Points on a hilly landscape, in no order, each with its height.
A ball rolls from a point to the lowest of its 2 nearest points, and stops where none of them is lower. Distance is the straight distance between rows; heights are no part of it.
Q90 height 621: [-48  14   4 -64 -13 -43  10   6  95   8 -41 -32 -70 -34  46   1 -23  -7
  32 -16  29 -44 -13 -11  30  -2   6 -35 -16 -34  61  -8  59  24   1 -36
 -69  26   0  65   5 -37]
Q666 height 522: [-11  27 -38 -51  -3   6  47  -4  48   6  -2 -67  -4 -45   1  -3  32 -15
  35   2  35   7 -60  16  11   8   0 -10  41 -32  54  32  24  30  18 -77
 -10 -17  27  29  33 -21]
Q247 height 237: [-19   2  29  -5  32  26 -39   1  -6  32 -11  60 -16   7 -22  62 -31  14
 -15  16 -13 -55  42  41   2  32 -46  14 -82  -2  19   4  44  49  46   4
 -15  14 -32 -16 -61  47]
Q961 height 515: [ 30 -36  13   2  25 -45  14   3  76  57 -30 -12 -65  -9  10   6 -51  -6
 -36   9   2 -86  10   4  65   7  18 -30  31   4  16   9   1   7 -18   6
 -45  -2  20  33   9  27]
Q395 height 313: [-15   1 -72 -28  10   7 -34   4 -15  43   6  40  20  35 -34   8  11 -27
  14  -5 -41  20  20  25 -27 -24 -18  33   8  20  12   0 -36  28  95   4
  28  67 -26 -31  28  21]
Q93 height 482: [-39   1 -31 -65  -3 -40  14  15 -26  24  37 -20  34   4  -5 -25  45  28
  24 -22  17 104 -10  12 -59 -44  -6 -10 -26 -24  26  19 -28  44  41  22
  11 -16 -18  11  10 -12]
Q572 height 205: [-24 -15 -40 -39  -2  20 -41  -4 -52  13 -33  39  26  34 -59  65  -7  24
   0   4 -23 -20   9  34 -18  -7 -42  28 -53  17  13 -15   5   3  87 -29
   1  -1 -44 -14 -38  38]
Q630 height 618: [ -2 -10 -17  -9 -19 -50  46  -8  31 -67 -57 -29 -35 -15  13   5 -48 -33
  23   6 -11 -90 -54   5  43  34  28 -11  32  20  25  17   3 -38 -26 -65
 -92  33  37  68  36 -18]
Q517 height 23: [ 11 -31   1  -8  35 -25 -17   3  33  25 -13 -22 -12  23  -4  25 -19  25
 -24   8 -25   0  39  -3  29  -2  43  -9 -10  22  29  45  31   6 -14  23
 -45  -5 -16  42 -17  10]
Q406 height 208: [ 45  21  77  49 -50 -20   1  12 -39 -72 -69  -5  33  16   7 -32  20 -15
 -10 -34 -46 -27 -54  -2  53   8  28  -7 -20  27 -27 -17  20 -74 -87 -10
  -1  -9 -34  -4  -9 -22]
Q98 height 604: [ -3  24  28  -7  -2 -17  41   5  48 -35 -26 -29 -48 -28  20   1 -43 -40
  43  16  21 -87 -45  -5  75  37   1   9  14   9  41  16  41  -8 -12 -47
 -64  32  14  40  26 -14]
Q349 height 108: [-30 -44 -12 -23  18  40 -93 -30 -34 -28  13  62  36  30  -6  21   1  44
 -19 -14 -35  40  55   3 -79  -9  13  17  -8  21  37  45 -22 -25  45  13
  34  15 -15 -45  -2  -4]
Q688 height 605: [-14  12  31 -45  18 -24  15   6  89  39 -14 -27 -55 -52  40  15  -9 -15
  34  -2  36 -46  -2 -17  63   9 -27 -22 -14 -15  54 -15  51  46  11 -18
 -29 -17  -9  38 -19  -3]
Q556 height 182: [ -2 -33  17  48  -7  17  10 -24 -44 -59  16  73  37   7  23 -38  20  22
 -54 -63  10  63  19 -22 -56  54  45 -40  -6  25 -10  -1 -55 -26 -31  56
  23 -22   5  18 -18 -73]
Q877 height 253: [-22 -15  30 -32  31  -2 -40  23   1  53  23  32 -32 -40  11  49   4  27
   8  10  13 -50  42  28  10  28 -45 -13 -72  13  17 -31  43  90  72  10
  -8   8 -43 -17 -63   6]
Q704 height 209: [ -4  10 -67   1   4 -18   0 -14 -39  45   9  35  48  41 -70  14   2 -30
 -37 -10  18  22 -13  26 -26 -18 -24  54  -8   9 -18 -55 -21  -6  64 -48
  25  15  -3  17   0  16]
Q590 height 625: [ -2  66 -20  12 -16  31  27   4 -11 -79 -35 -59  43 -18 -18 -48  -6  -2
  39 -27  20  34 -34  13  24 -29  38 -21 -16  -9  37  18  46 -16 -49 -44
 -31 -19  20  18 -14 -42]
Q431 height 592: [ -3  53   2  59 -43  35 -22  16  57 -29 -16 -51 -23  -4 -20 -29 -12  -1
   0 -11 -23 -16 -16 -32  28 -55  41  -4  27 -34 -15  43  79   5 -58 -27
 -22 -19  55 -35  32  30]
Q31 height 285: [ 26 -41  22  38 -32 -34  28   9   2 -37 -59   0 -20   7   9   2 -16 -20
 -29   4 -21 -87   2   9  99  25  20 -23   2  20 -61 -27   5 -66 -59 -17
 -43  -5  14  42  13  -8]
Q678 height 556: [ 32   5  38  18  29 -11 -32  21  79  57  -7 -54 -89  11  -2 -28 -33  22
 -10  -5 -27 -56 -13   4  13 -57  24 -10  24 -11  46  61  51  25  -2 -17
 -42 -47  40 -35  -1  52]
Q862 height 632: [-14 -16   7  -7 -23 -63   0   5  28 -26 -43 -47 -37   9  23  -2 -54  13
  -1   5 -25 -67   5 -17  29   7  14 -34  32  10  20  29  23 -18 -22 -19
 -69  47  32  55  24  -8]
Q618 height 200: [  9  16 -27  33  19  -6 -28  -1 -20  67  -1  53 -41 -26  -8  48  10 -13
   4  39 -13 -44  31  17  -2  36 -81  13  39  17  22   4  -9  23  67  15
  -1 111   7 -22   8  52]
Q244 height 324: [  1  17   5 -16 -12 -22  26   1  31  44  12 -49 -24 -10  27   7   1 -15
  11  16  -8  11  -1 -28  34 -17 -15 -35  74 -32  13  34  -5  35  14 -20
   8   3  26 -19  56   6]
Q256 height 146: [-11 -44 -25  26 -29  34  -8  11   8  29  21  20 -22   9  77 -68  29 -10
  -9  12   0  34  -2  11 -42 -24 -10  -7  57 -44 -45 -30 -74 -11  25  21
  76  19  26  -3  33 -23]
Q800 height 164: [-35 -21 -34  27   0  26 -59 -29 -38   9 -24  55  -2  57 -25  32 -15  20
 -19  13 -56 -35  -4  28 -17 -13 -49  28  -4   1  17  26 -32 -39  86  -3
  42  70 -32 -26  -6  45]
Q771 height 636: [-42 -12  19 -19   9 -56 -10  -9  60  23 -15 -44 -56   7  51  -6 -34   4
  13  -4  12 -53  20   9  39   2   6 -56  10 -14  56  20  34  14 -20  -5
 -54  50   5  57  -1 -26]
Q526 height 320: [  8   7  35  84 -32 -36   6  11 -18 -41 -36 -34  -6   1  22  -4 -32  -8
   6  -5 -34 -46  20 -18  63  25  11 -14  25  45 -20  -1 -16 -36 -62  -2
 -25  59 -25   1   7 -24]
Q652 height 415: [-25  24  38   5  23  23 -44 -11 -33 -42  28  -5  34  10 -28   0 -16  23
   7  16 -12  80  27 -19 -74  -5  38  20 -61   7  32  32  31 -50 -28  61
 -27   7 -36 -42 -59  -3]
Q102 height 342: [  4 -20 -38 -38  32  -4  -1   6  23  48  16 -26 -23   7  -3  18   8  -8
  18  17 -36  30   4 -15   2 -15  -6   3  37 -21   6  41 -47  46  41 -18
   2 -11  -1 -21  45  27]
Q975 height 578: [ 16  26  30   2  21  37  59  16  17   4 -16 -13 -28 -65  -9  20  -9 -60
  26  40  24 -78 -21  -8  75  41 -20  17  13 -11 -13   6  23  -5 -14   5
 -19   5  10   5  61   7]
Q479 height 497: [  10  -32   17   -4   18  -53   34    0   46   32  -32   18  -53  -30
   -1   -1  -54  -18   -7   13   15 -105   15  -12   78   55  -27   -7
   -4   18   18   -8   30    5   -1  -11  -54   30    2   64   -9  -11]
Q589 height 663: [  9  13 -57 -33 -17 -12  49 -24  12 -53 -10 -27  28 -26   0  -6  12  31
  -2 -24  49  69 -39  15  36  -8  33   5  17  -4  74  45  -5  -3 -12 -48
 -39 -32  36  61 -11 -54]
Q944 height 465: [ -8  11  26 -22 -22 -20  31 -13  19 -46 -37  -5   3 -14  31 -10 -43 -29
   6 -10  49 -54 -14   0  69   3  -4 -25 -44 -13 -22 -60  48 -10 -37 -30
 -63  -2 -17  32 -15 -54]
Q946 height 307: [  1  -1 -19  16 -52   6  55   5   1  20   5 -32 -34  -9  34  13  11 -38
  15  -4  11  -3   4 -26  38  -1 -29 -27 113 -33  -9  20 -48  -1  -2 -12
  14  17  17   0  74  -3]
Q886 height 147: [ 15   4 -41 -36  29 -26  14   8 -13  21  17  -1  40 -15 -38  35  22  -9
   2  36  30   1  -7   9 -11  25 -29  28  18  46  -5 -16  -9  40  60 -23
   6   3 -26  17 -16  -7]
Q273 height 61: [  3 -31 -49   1  -4  26 -36 -10 -36  52   7  54  -3  29  -6  16  18   7
 -36  -1 -13  19  23  18 -31   6 -10  -1   6 -13 -49 -18 -55 -20  47  -6
  54  23  14  -3   3  12]
Q899 height 166: [ 44  20  -9   4  20   8  34 -15  -5 -31 -22 -27  41 -13 -39   8   3  -4
  11  18  12   5 -26 -13  23  29  48  39 -26  24 -32  -3   2 -37 -59 -28
 -20 -78 -14  26 -24   2]
Q986 height 123: [ 49  -4 -39  37   1  10  48   4  -7   4 -25  -9   1 -18 -34  33  12 -32
  -2  27 -27   0  19 -33  26  21  -2  36  58   4 -32  29 -48 -19 -39  -7
   0 -12  12  -5  40  10]
Q540 height 132: [ 18 -38 -79  -7  -7  -2  27 -21 -11 -42 -17  31  63  24 -75  24  20 -24
  -7 -18 -13  79  11 -38 -37  -4  -2  79 -23  -7 -33  32 -67 -11   0 -35
  15 -17   5 -20  -9  -1]
Q638 height 249: [ -7  38  10  -1  -3 -27  43  -4 -11   4  24 -39  11 -34   6  -1 -10 -27
  32  25  43  -7 -17  -9  18  10 -57  -9  29   5  -6 -14  10  26  21  15
   5  43   3 -21  33 -23]
Q808 height 238: [-16 -13  20 -66  39   0 -28  50   4  68   5 -20 -36 -18  30  18  18  21
  23  10  19 -12  10  23 -14  -2 -21 -26 -83  -9  11 -46  14  68  36  17
   5 -32 -33 -19 -35  30]
Q585 height 336: [  2 -16 -59 -22  17  12 -47  19  22  28  12   1   4  22 -26  23 -11 -18
  25  26 -37  23  15 -11 -18 -21 -24  33   5  20 -12  26 -34  21  51  11
  10  26 -12 -80  12  48]
Q866 height 219: [-31 -16  22 -66  33  13 -46  17 -10  53  16  15  -7 -12  61   3  44  27
  27   2  15  23  31  34 -50 -19  -1 -42 -43  -5  -2 -25 -19  47  40  29
  36 -20 -37   4  -3   7]
Q880 height 165: [  5 -31 -64 -44   6 -41  14   5 -33  48  10  29  46   4 -31  29  49   7
  -2 -18  33  25  10  32 -18  -1 -10   3  14  16  17 -38 -25  52  67 -17
  11   3 -23  44 -18 -11]
Q190 height 115: [ 27 -20 -58 -30  -1  -5  21 -13 -30  -2  14  10  46  14 -58  30  18   7
 -13   1   3  78  11 -10 -26   2  -4  18  -6  14 -16  -4 -44   2   5   4
  -3 -33   2   7  -8  -7]
Q995 height 643: [ -3  56 -60  -3 -53   3  51  -5 -11 -95 -44 -36  72 -26 -18 -41   7  23
   2 -60  31  68 -36  15   5 -14  58   0   3 -17  71  26  19 -20 -33 -62
 -50 -21  30  50  -4 -66]
Q437 height 439: [ -1  13   6 -17  23 -15  12  21 -33  10  39 -24  64  -7 -15  18 -22  18
   1  30  51  -4  13  -7 -29  19 -16  16 -62  -1 -22 -60  41  13 -26   2
 -11 -50 -15 -15 -28   4]
Q137 height 403: [ -4   5  51  39 -12  17 -20   2  -7 -48  14  20   5  21 -29   6  16  23
  -8 -18   1  54   9 -39 -66   5  80  32 -64  36 -10  17  -6 -60 -52  34
  -7 -18 -29 -44 -70   8]
Q850 height 129: [ 25   9 -15 -27  30 -13  24  21  -3  24  20 -15  12 -32 -36  17   6 -20
  40  67  28 -34 -18  15   0  23 -61  46 -15  19   2 -47  18  34  52 -41
  17 -25   2  -3  -6   7]
Q440 height 301: [ 34   6  34  29 -28 -23  35   7 -19 -48 -68  -6   0  -4  19 -10  -7 -36
  16   7 -34 -84 -21 -12  82  19  20   6  17  20 -19   3  -7 -54 -72 -38
 -49  23 -20  34  36 -16]
Q848 height 248: [ -8 -12  50  79 -17  16  -8  -5 -23 -45  -1  17   9   7  48 -36   0  14
 -22 -31 -31   3  15 -12  13  41  14 -56  22  28 -12  -5 -19 -26 -61  43
  14  15 -20 -20 -24 -44]
Q728 height 329: [ -6 -33   7 -33  26  61 -93  -7  14   9  34  47  -3   3  51  -9  15  28
  20  23 -55   0  36  26 -89 -64  -2   6  16   0  23  15 -25  13  48   5
  63  13  -6 -50   5  26]
Q423 height 314: [-19  -5  23 -11  36  58 -72  -2  11  27  37  59   8  -4  70 -21 -13  14
  21  40 -46 -20  32  31 -45 -20 -36 -22   0 -10   4   5 -18  47  46  29
  33  40   4 -33  -9  24]
Q844 height 386: [  6  29  34  30 -11  18 -13   5  16 -72  15 -15 -20  30 -22   6  10  26
 -12 -18   0  59 -11 -36 -19  -6  52  16 -32   2 -25  25  26 -30 -64  25
  -4 -22  11 -39 -29  32]
Q220 height 161: [ 13 -49  -5   5   1  19  -5 -27 -36 -24  36  81  40  26  -5   1  27  24
 -46 -37  17  58  22 -11 -86  18  27 -16  -7  15 -30   3 -53 -26   8  32
  43 -22  16  24 -23 -31]
Q831 height 55: [ 16   5  25  17  49 -16 -27  21  45  26   0 -25 -26  19 -18  16 -57  19
   9  37 -39 -34  31  -5  24  -2  32  17  -9  13  34  69  31  29 -13   8
 -60  -3 -14  -6 -17  49]
Q462 height 261: [-25  32 -43  45  -5  34 -34 -19 -28  39  15  53  21  50   1 -64  -2 -32
 -27  -6 -10  36 -15  64 -58   0 -27  51   5 -13 -15 -65 -39 -15  66  22
  38  47  -8 -14  -5   3]
Q665 height 266: [-22  65  13   1 -22 -21  59 -14  -3 -54  -5 -48  10 -28  31  -2 -10 -41
  48 -18  28  -5 -41  -2  12  15 -41 -18  65  -4  19  14  12  27  -9 -35
  12  57  23 -11  34 -57]
Q586 height 236: [ 16  14  19  28 -47 -16  26  -3  -2 -80   6  35  15  23 -44 -27  49  17
 -23 -72  43  81 -29 -60  -9 -11  68  -9 -41   2   4  -6 -10 -45 -68  27
 -24 -52   2   5 -30 -20]
Q198 height 227: [ 43  19  59 106 -46 -16  16  -8 -24 -44 -44  21  30  25  22 -39  23  -1
 -27 -52 -43  -4 -18 -19  37  44  27  -3   9  48 -29 -19  -9 -59 -78  32
  24  11 -41 -22 -26 -26]
Q451 height 106: [ 33   0  46 -19  38  12  13  35  40  49  -2  -4 -21 -46 -20  27  -6 -29
  29  37  20 -52  -6   2  30  22 -50  20 -21 -11  19 -12  47  59  39  -2
  -5 -31  10 -12   0  30]
Q140 height 186: [-22 -13 -75 -45  -6 -48 -17  -7 -63  34   5  52  37  52 -65  48  18   9
 -16 -23  13  -6  10  40 -36 -28  -8  32 -34  14  15 -40  -3  15  81 -32
  17   1 -44  28 -15  12]
Q205 height 145: [ 51   6 -43  19   6  12  46 -33 -11  -8 -36  11  34 -12 -56  47  23 -16
 -10  35   5  12  -6 -12  32  50  16  51  23  22 -41   2 -47 -40 -34 -47
   1 -42  -5  17 -10  15]
Q857 height 58: [ 10 -42  24 -51  31   4 -52   4  -2   2  13   3  -8  35  -7  24   2  35
 -19  -7   7  24  52  11  -1   0  68 -12 -58  20  26  17  29 -13 -25  46
 -24 -34 -14  28 -38  29]
Q82 height 496: [-41   4  -9 -65  22 -60  27  19  -7   7  24 -36  18 -29  14  21  54  29
  58 -16  29  59   3   7 -14 -32  -9 -21   7  -3  65  10  -3  68  47  13
   1 -13 -42  21 -13 -30]
Q574 height 234: [ -9   6 -45  31 -18 -23   8 -23 -60  66  20  64  16  51 -22 -40  -3 -36
 -47 -42  23  45  -8  52 -53  -2  -5  31  -6 -17 -28 -86 -39   7  65 -13
  40   6  11  25  -1 -12]
Q209 height 450: [-35   8  40 -13  -4 -12  13 -16 -16 -30   2 -16  -1  -1  51 -32 -43   9
 -24 -34  58 -12  11  -1  38   6   1 -44 -55 -14   8 -51  44  -3 -56   1
 -34   9 -28   9 -50 -53]
Q276 height 283: [ -9 -34  25   2   1  46 -37 -19 -10  -1  28  60   2 -18  84 -40   7  43
 -15  -3  -6 -14  41  -1 -49  12  -8 -34  48 -20 -17 -23 -44   7 -13  30
  79   5   1  13  -9 -31]
Q708 height 481: [  3  -7  -3 -15  12 -30  33 -29  24  -7 -14   7  -8 -30  -8   9 -42  -7
 -10  17  44 -81  -1  -4  81  36 -10  11 -20  26  -2 -37  21 -10 -31 -18
 -58  -6 -28  62 -38 -40]
Q55 height 30: [ -2 -20 -16   1  -1  54 -38   6 -10  24  -8  41  -2  28 -36  32  -9   7
 -19  12 -38  -4  36   7 -39  -4 -25  23 -35  16 -34 -25 -26 -35  20  -3
  41   8  18 -51  -9  60]
Q212 height 590: [  1  24  42 -30   7  -1  16   8  54   0 -11 -54 -26 -11  21  -2 -29 -13
  42  19  13 -48 -27   3  65  13 -21 -19 -17 -22   6  15  60  29 -11 -19
 -24 -12  15  30  25  12]
Q213 height 267: [ -6 -22  16  61  -2  35 -10 -19 -22 -39  23  22  14  -3  73 -30   2  21
 -15 -24 -20  21  25 -11 -31  43  -8 -53  65   3  -5 -19 -45 -12 -19  57
  64  28  11   4   1 -47]
Q684 height 423: [-13   8   5  -9  12   5 -25   0 -30 -17  -6 -15  61   7 -69  13 -25  15
  23  26  -5  74  16 -15 -85 -16   4  47 -46   1  12  34  18 -43 -20  26
 -29 -27 -69 -66 -47   9]
Q208 height 346: [ -8 -28  15 -29  12  59 -58  -1  24 -14  53  20 -13   9  40 -20  40  28
   6  -8 -37  58  14 -15 -91 -46  20  -1   1 -13   7  12 -28  12  15  25
  49  -8  11 -46  12  18]
Q779 height 174: [  4   6  -8 -38 -57   9  36 -20  28 -37  14 -14   3  15 -22  -2  45  12
  -6 -47  34  72 -41 -25   7 -35  40 -28 -16 -39 -37 -12  11 -28 -51  -2
  12 -65  34  20  10   1]
Q910 height 458: [-28  12  16 -38  15  -7   0  16 -14  41  45 -24  11  14  24 -53   6 -12
   9  25  23  30 -26  29 -50 -37 -27  17 -40  -9 -35 -83  15  27  37   9
  37 -11  10 -30   3  11]
Q919 height 188: [ 30  25  29  37 -35 -10  30 -10 -33 -68 -37 -23  41   9 -33 -16   4  13
  11   5  -6 -13 -51 -11  53   1  52  19 -33  22 -33 -11  28 -48 -87 -19
 -29 -35 -20  22 -15  -5]
Q960 height 287: [-18  43  -3  -1 -58 -17  55  17 -10 -17 -15 -26  -7 -22  54  -7  15 -58
  45 -17  27  15 -31 -17  24 -13 -52 -28  90 -41  -7  -8 -32  -3  24 -18
  22  48  13  -8  82 -43]
Q186 height 288: [-47   2 -40  20  10  -1 -43 -15 -34  52  17  46   0  59   0 -22   3 -30
 -20 -21 -27  33   4  51 -38  -5  -7  27  22   7  20 -24 -29  18  97   9
  57  62 -10   6  -5  -7]
Q682 height 210: [  4   9 -17 -16 -56  19  16 -20  44 -36 -16 -17 -29  15   0   5  19 -15
 -19 -36   9 -11 -22 -14  38 -51  44 -48  25 -40 -45 -13  22 -26 -65 -28
  -5 -61  59  24  41  -3]
Q617 height 529: [ 55 -59  15  22  36 -52 -22   8  50  54 -18  -3 -68  16 -12   0 -58   8
 -51  19 -36 -71  28   7  23 -14  24 -14  47  35  17  45 -10  -1   0   6
 -65 -24  24  16 -15  50]
Q156 height 220: [-13 -15  -7 -37  16  19 -54   0 -44  18   1  17  32  23 -28  70 -34  28
  -6  11  14 -29  50  32 -49  11 -32   5 -82  12  10  -8  35   6  42   1
   0 -20 -40 -13 -59  36]
Q775 height 138: [  0 -47 -37 -51 -14 -19   9 -16 -37  17  29  52  60  18 -21  24  25  13
 -31 -48  34  77  19   6 -50 -18  15   1 -29   1 -18  -6 -35   6  23  15
  14 -49 -11  21 -17 -21]
Q872 height 338: [ 29  27  33  93 -17  -4  23   8 -25 -10 -14 -13  -6 -30  18   2 -13 -22
  14  16 -28 -20   3 -16  47  20 -12   0  56   8 -37  29 -23 -34 -46  33
   4  35  -4 -52  25  -1]
Q260 height 240: [ 14   8  36  26 -32  15  21  -4   8 -25 -17  -4 -12  14  18   2   4 -13
 -29 -25   4  -6  -8 -17  56  -3  22 -26  -8 -17 -56 -26  17 -27 -67   5
   9 -41  28   2  17   0]
Q637 height 91: [ 42 -11 -67  54  -2 -17  65  -8 -16 -37 -11   9  44   9 -55  -6  26 -27
   5   2 -33  62  -2 -45   2  11  -9  66  34  -3 -50  25 -71  -7 -16 -19
  13  -1   0 -23  22  -8]
Q990 height 425: [ -6   8  66  22  31   8 -23   2 -10 -29  15 -18  16   6  -2  -8 -37  35
   4  31  -1  25  31   3 -19  -1  42  11 -57   4  23  20  51 -13 -61  44
 -28  11 -38  -8 -53  16]
Q930 height 83: [ -1 -42  18 -42  26  27 -70  -2 -15  -7  10  48  11  17   5  35   2  32
 -11 -29  -7  20  57   0 -37   6  52  -3 -53  22  40  30   0 -28  12  15
  21 -15 -31 -12 -30  12]
Q530 height 350: [  8   8  30  60 -24  21 -11  15 -17  17  30  -5 -12 -35  58 -12 -15 -11
  24  33 -26 -28  17   5  30  21 -40 -21  64 -15 -18  14   2  -9 -18  48
  15  43  24 -60  24  13]
Q302 height 185: [ -4  -4 -30  46   5  -1 -37 -32 -37  36 -13  64 -48  20 -12  57   7  29
 -33  22 -48 -51  16  39 -33  31 -60  13  52  -4  24  39 -41 -14  56  15
  30  92  -9 -18   1  35]
Q214 height 232: [ -2   4  23   1   3 -32  31  -8  10  29  13  16 -14 -73 -32  11  10 -43
  54  34  35 -37   1  -2   9  37 -70  13  37  46   8 -26  35  39  50   6
  30  76  -7 -30  15 -14]
Q937 height 559: [ 32  42 -17  13 -27  53  51  10  -6 -39 -15 -36 -26 -38  -4   4  30 -64
   7  13 -22 -58 -58 -26  71 -10   0   7  47 -48 -25  38  -5 -44 -22 -32
  13 -18  29 -18  89   9]
Q258 height 105: [-10 -48 -72  29 -18   5  -8  -9 -17  55  10  47  -2  32  36 -46  17 -22
 -35 -14 -24  68  12   0 -34  -8   5  21  45 -22 -32 -21 -74   8  50  22
  59  31  29  13  31 -13]
Q101 height 437: [-35   6  53   4  45  -8 -11  -2 -17  -2  19 -16   8  -5  27 -19 -28  32
 -24  13  51   3  42   1  20  20 -11 -17 -60  -3  11 -11  48  10 -46  37
 -26   7 -24  22 -60 -32]
Q242 height 81: [ 42   1  38  -2  53   1   6  23  60  45  -5 -16 -34  -9 -18  47 -30   7
  11  25 -30 -29  14  -1  32  17 -10  12  -7   1  27  35  31  44  24  16
 -16 -18   0 -19   7  68]
Q283 height 207: [ 18 -12  14  56 -38  -1  35  -9 -43 -58  11  45  29  25 -14  -5  29   2
 -52 -75  13  62  -7 -52  -6  21  57 -26   0  24 -27 -14 -52 -44 -73  47
  14 -24   0   1 -25 -35]
Q537 height 175: [-43 -15   0   1   7  -9 -28   6   4  64  34   2 -21 -13  55 -47  30 -10
  -4  24   0  17  10  30 -34 -11 -33 -22  43 -11 -26 -36 -36  24  39  15
  57  43  10  -6  23  -8]
Q115 height 136: [-47 -18  -3   8  -8  71 -78 -33 -26 -22  -5  77  24  36  -7  10 -11  44
 -26 -20 -49 -12   8  28 -68  -2 -38  29  -4  14  21  33 -21 -40  56  14
  55  38 -12 -12  -4  20]
Q157 height 611: [ -1  68   5  24 -28  23 -18   9  21 -52 -38 -65  17  -8 -10 -36 -24  -6
  35 -11 -12  -4 -32   4  37 -20  34 -16   7  -2   3  37  68 -11 -46 -36
 -26   5  14   2  24 -14]
Q533 height 215: [ 11   5  -5   0  16 -13   9  14  -6  55   4  31 -49 -40 -37  44  22 -17
  16  30  -2 -61  16  10  12  36 -72  18   9  22   2 -40   9  43  74  13
  18  59   5   1  10  29]
Q854 height 542: [ 49 -39  30  47  15 -28  -5   6  49  28 -34 -44 -89  13 -28 -22 -62   7
 -23  27 -42 -58 -14  -1  -5 -44  27  22  49  15  22  57  19  -2 -21 -19
 -69 -36  44 -12  -7  42]
Q860 height 508: [-13  32 -26 -67  14 -13  36 -13  16   7  21 -57  24 -25  14  15  24  38
  39   8  48  39 -28 -10  -2  -9  -5 -34  10 -20  47  18  29  39   1 -21
  -6 -18 -11  46   0 -26]
Q152 height 204: [ 20  12   2 -21 -36 -16  27 -19  15 -66  23  -3  26  14 -58 -17  32  31
 -11 -59  65  48 -42 -25   3 -31  63 -25 -65 -19 -22 -19  17 -58 -74  19
 -22 -58  36  41  -6 -18]
Q735 height 550: [ 24  12 -36  -4  -8  45  58   4  -3 -25  -1 -49   0 -28 -11 -13  37 -53
  11  15  -1   6 -58  -9  38 -23  -9  14  38 -38 -59   5 -34 -12   1 -36
  24 -45  45  -5  73  -6]
Q106 height 199: [-48  -7  -7 -50  19 -29 -43  20   6  73  19  -5 -26   1  52 -22  42  -8
  31  14  -9  33  -7  21 -41 -24 -17 -26  -7   3   1 -12 -30  69  61  27
  51  22 -33 -10   8   8]
Q621 height 263: [ 19 -32  47  61 -24   1   4  13   7 -13 -21   1 -16  17  12   3  -2   0
 -44  -6 -19 -52  14  -5  47   6  48 -19 -11  30 -50 -13   1 -45 -81  16
 -22 -22  31  11   1  28]
Q23 height 572: [  3  24  17  32   2  19 -63  25  65  -2   2 -60 -63  27 -13 -22 -11  35
  -8   6 -26  -8 -10 -28  -7 -62  62  -4   6 -31  32  51  77  10 -39   1
 -40 -35  60 -36  -6  39]
Q10 height 569: [ 37  29  28  38  -4  46  30  23   1   2 -19 -29 -40 -25  -3   4   1 -48
   5  23 -27 -64 -14 -14  76 -16  -6  13  11 -29 -50  21  14 -16 -32  21
  -5 -23  28 -22  63  29]
Q486 height 366: [ -8 -18  25   6   0  38 -24  -6  27 -43  35  -2 -21  21  10  -6  32  19
 -15 -22 -14  60   0 -51 -52 -15  25 -21 -13   2  -2  18  -1 -18 -32  40
  29 -28  29 -43 -16  17]
Q64 height 432: [  6  30   0 -27  25   2  16  17 -37  -7  41 -45  63  -5 -30  -8 -24  14
  21  31  22  39  -1   5 -59  -6  -4  40 -35   2  12  -5  27   0 -13  15
 -10 -36 -39 -28 -17  -6]
Q950 height 448: [-29   7  28 -14  11  -6   5   8 -55   1  62 -17  35  -7  -5 -46 -25   9
 -25  12  36   3  -2  16 -60  19 -33   4 -52  -7 -48 -84  21  10  -8  15
  22 -35  -6 -51 -11  -9]
Q756 height 298: [-16  -6  34  -1  39  50 -56  -6   2  23  31  54  -7 -37  82 -39   2  35
 -22  10  -8 -43  28  14 -15  19 -50 -11   4 -15 -11 -24 -14  48  22  25
  62  28  -9  12 -32 -11]
Q657 height 536: [ 10  27 -69 -48 -15  11  58  -1  19 -19  -5 -43   5 -27  -1  -5  51  -6
  23   9  25  38 -71  -6  23 -28  -7   2  35 -45   3  43 -18  15  12 -72
  12 -39  49  25  53 -13]
Q765 height 468: [-45   7  11 -46  10 -36  12  24 -38  37  50 -34  47   0  17 -56  -1   8
  13 -11  31  58 -23   0 -79 -40 -16 -11 -18 -20 -11 -53 -13  29  28   7
  17 -32 -11  -2   7 -23]

Where does a ball stop that starts at each point below?
Q808: Q55
Q844: Q637
Q198: Q637
Q102: Q517
Q526: Q779
Q590: Q652
Q975: Q652
Q618: Q517
Q589: Q652
Q961: Q652
Q880: Q517

Call two points neighbours if one is among the 2 nearest of the other. Go from one point of each pair to the other, from neighbour to neighbour, staying as low as possible. Name the highest point that can't be avoided.
Q779 / Q55: Q530
Q637 / Q190: Q540
Q517 / Q55: Q877
Q779 / Q637: Q586
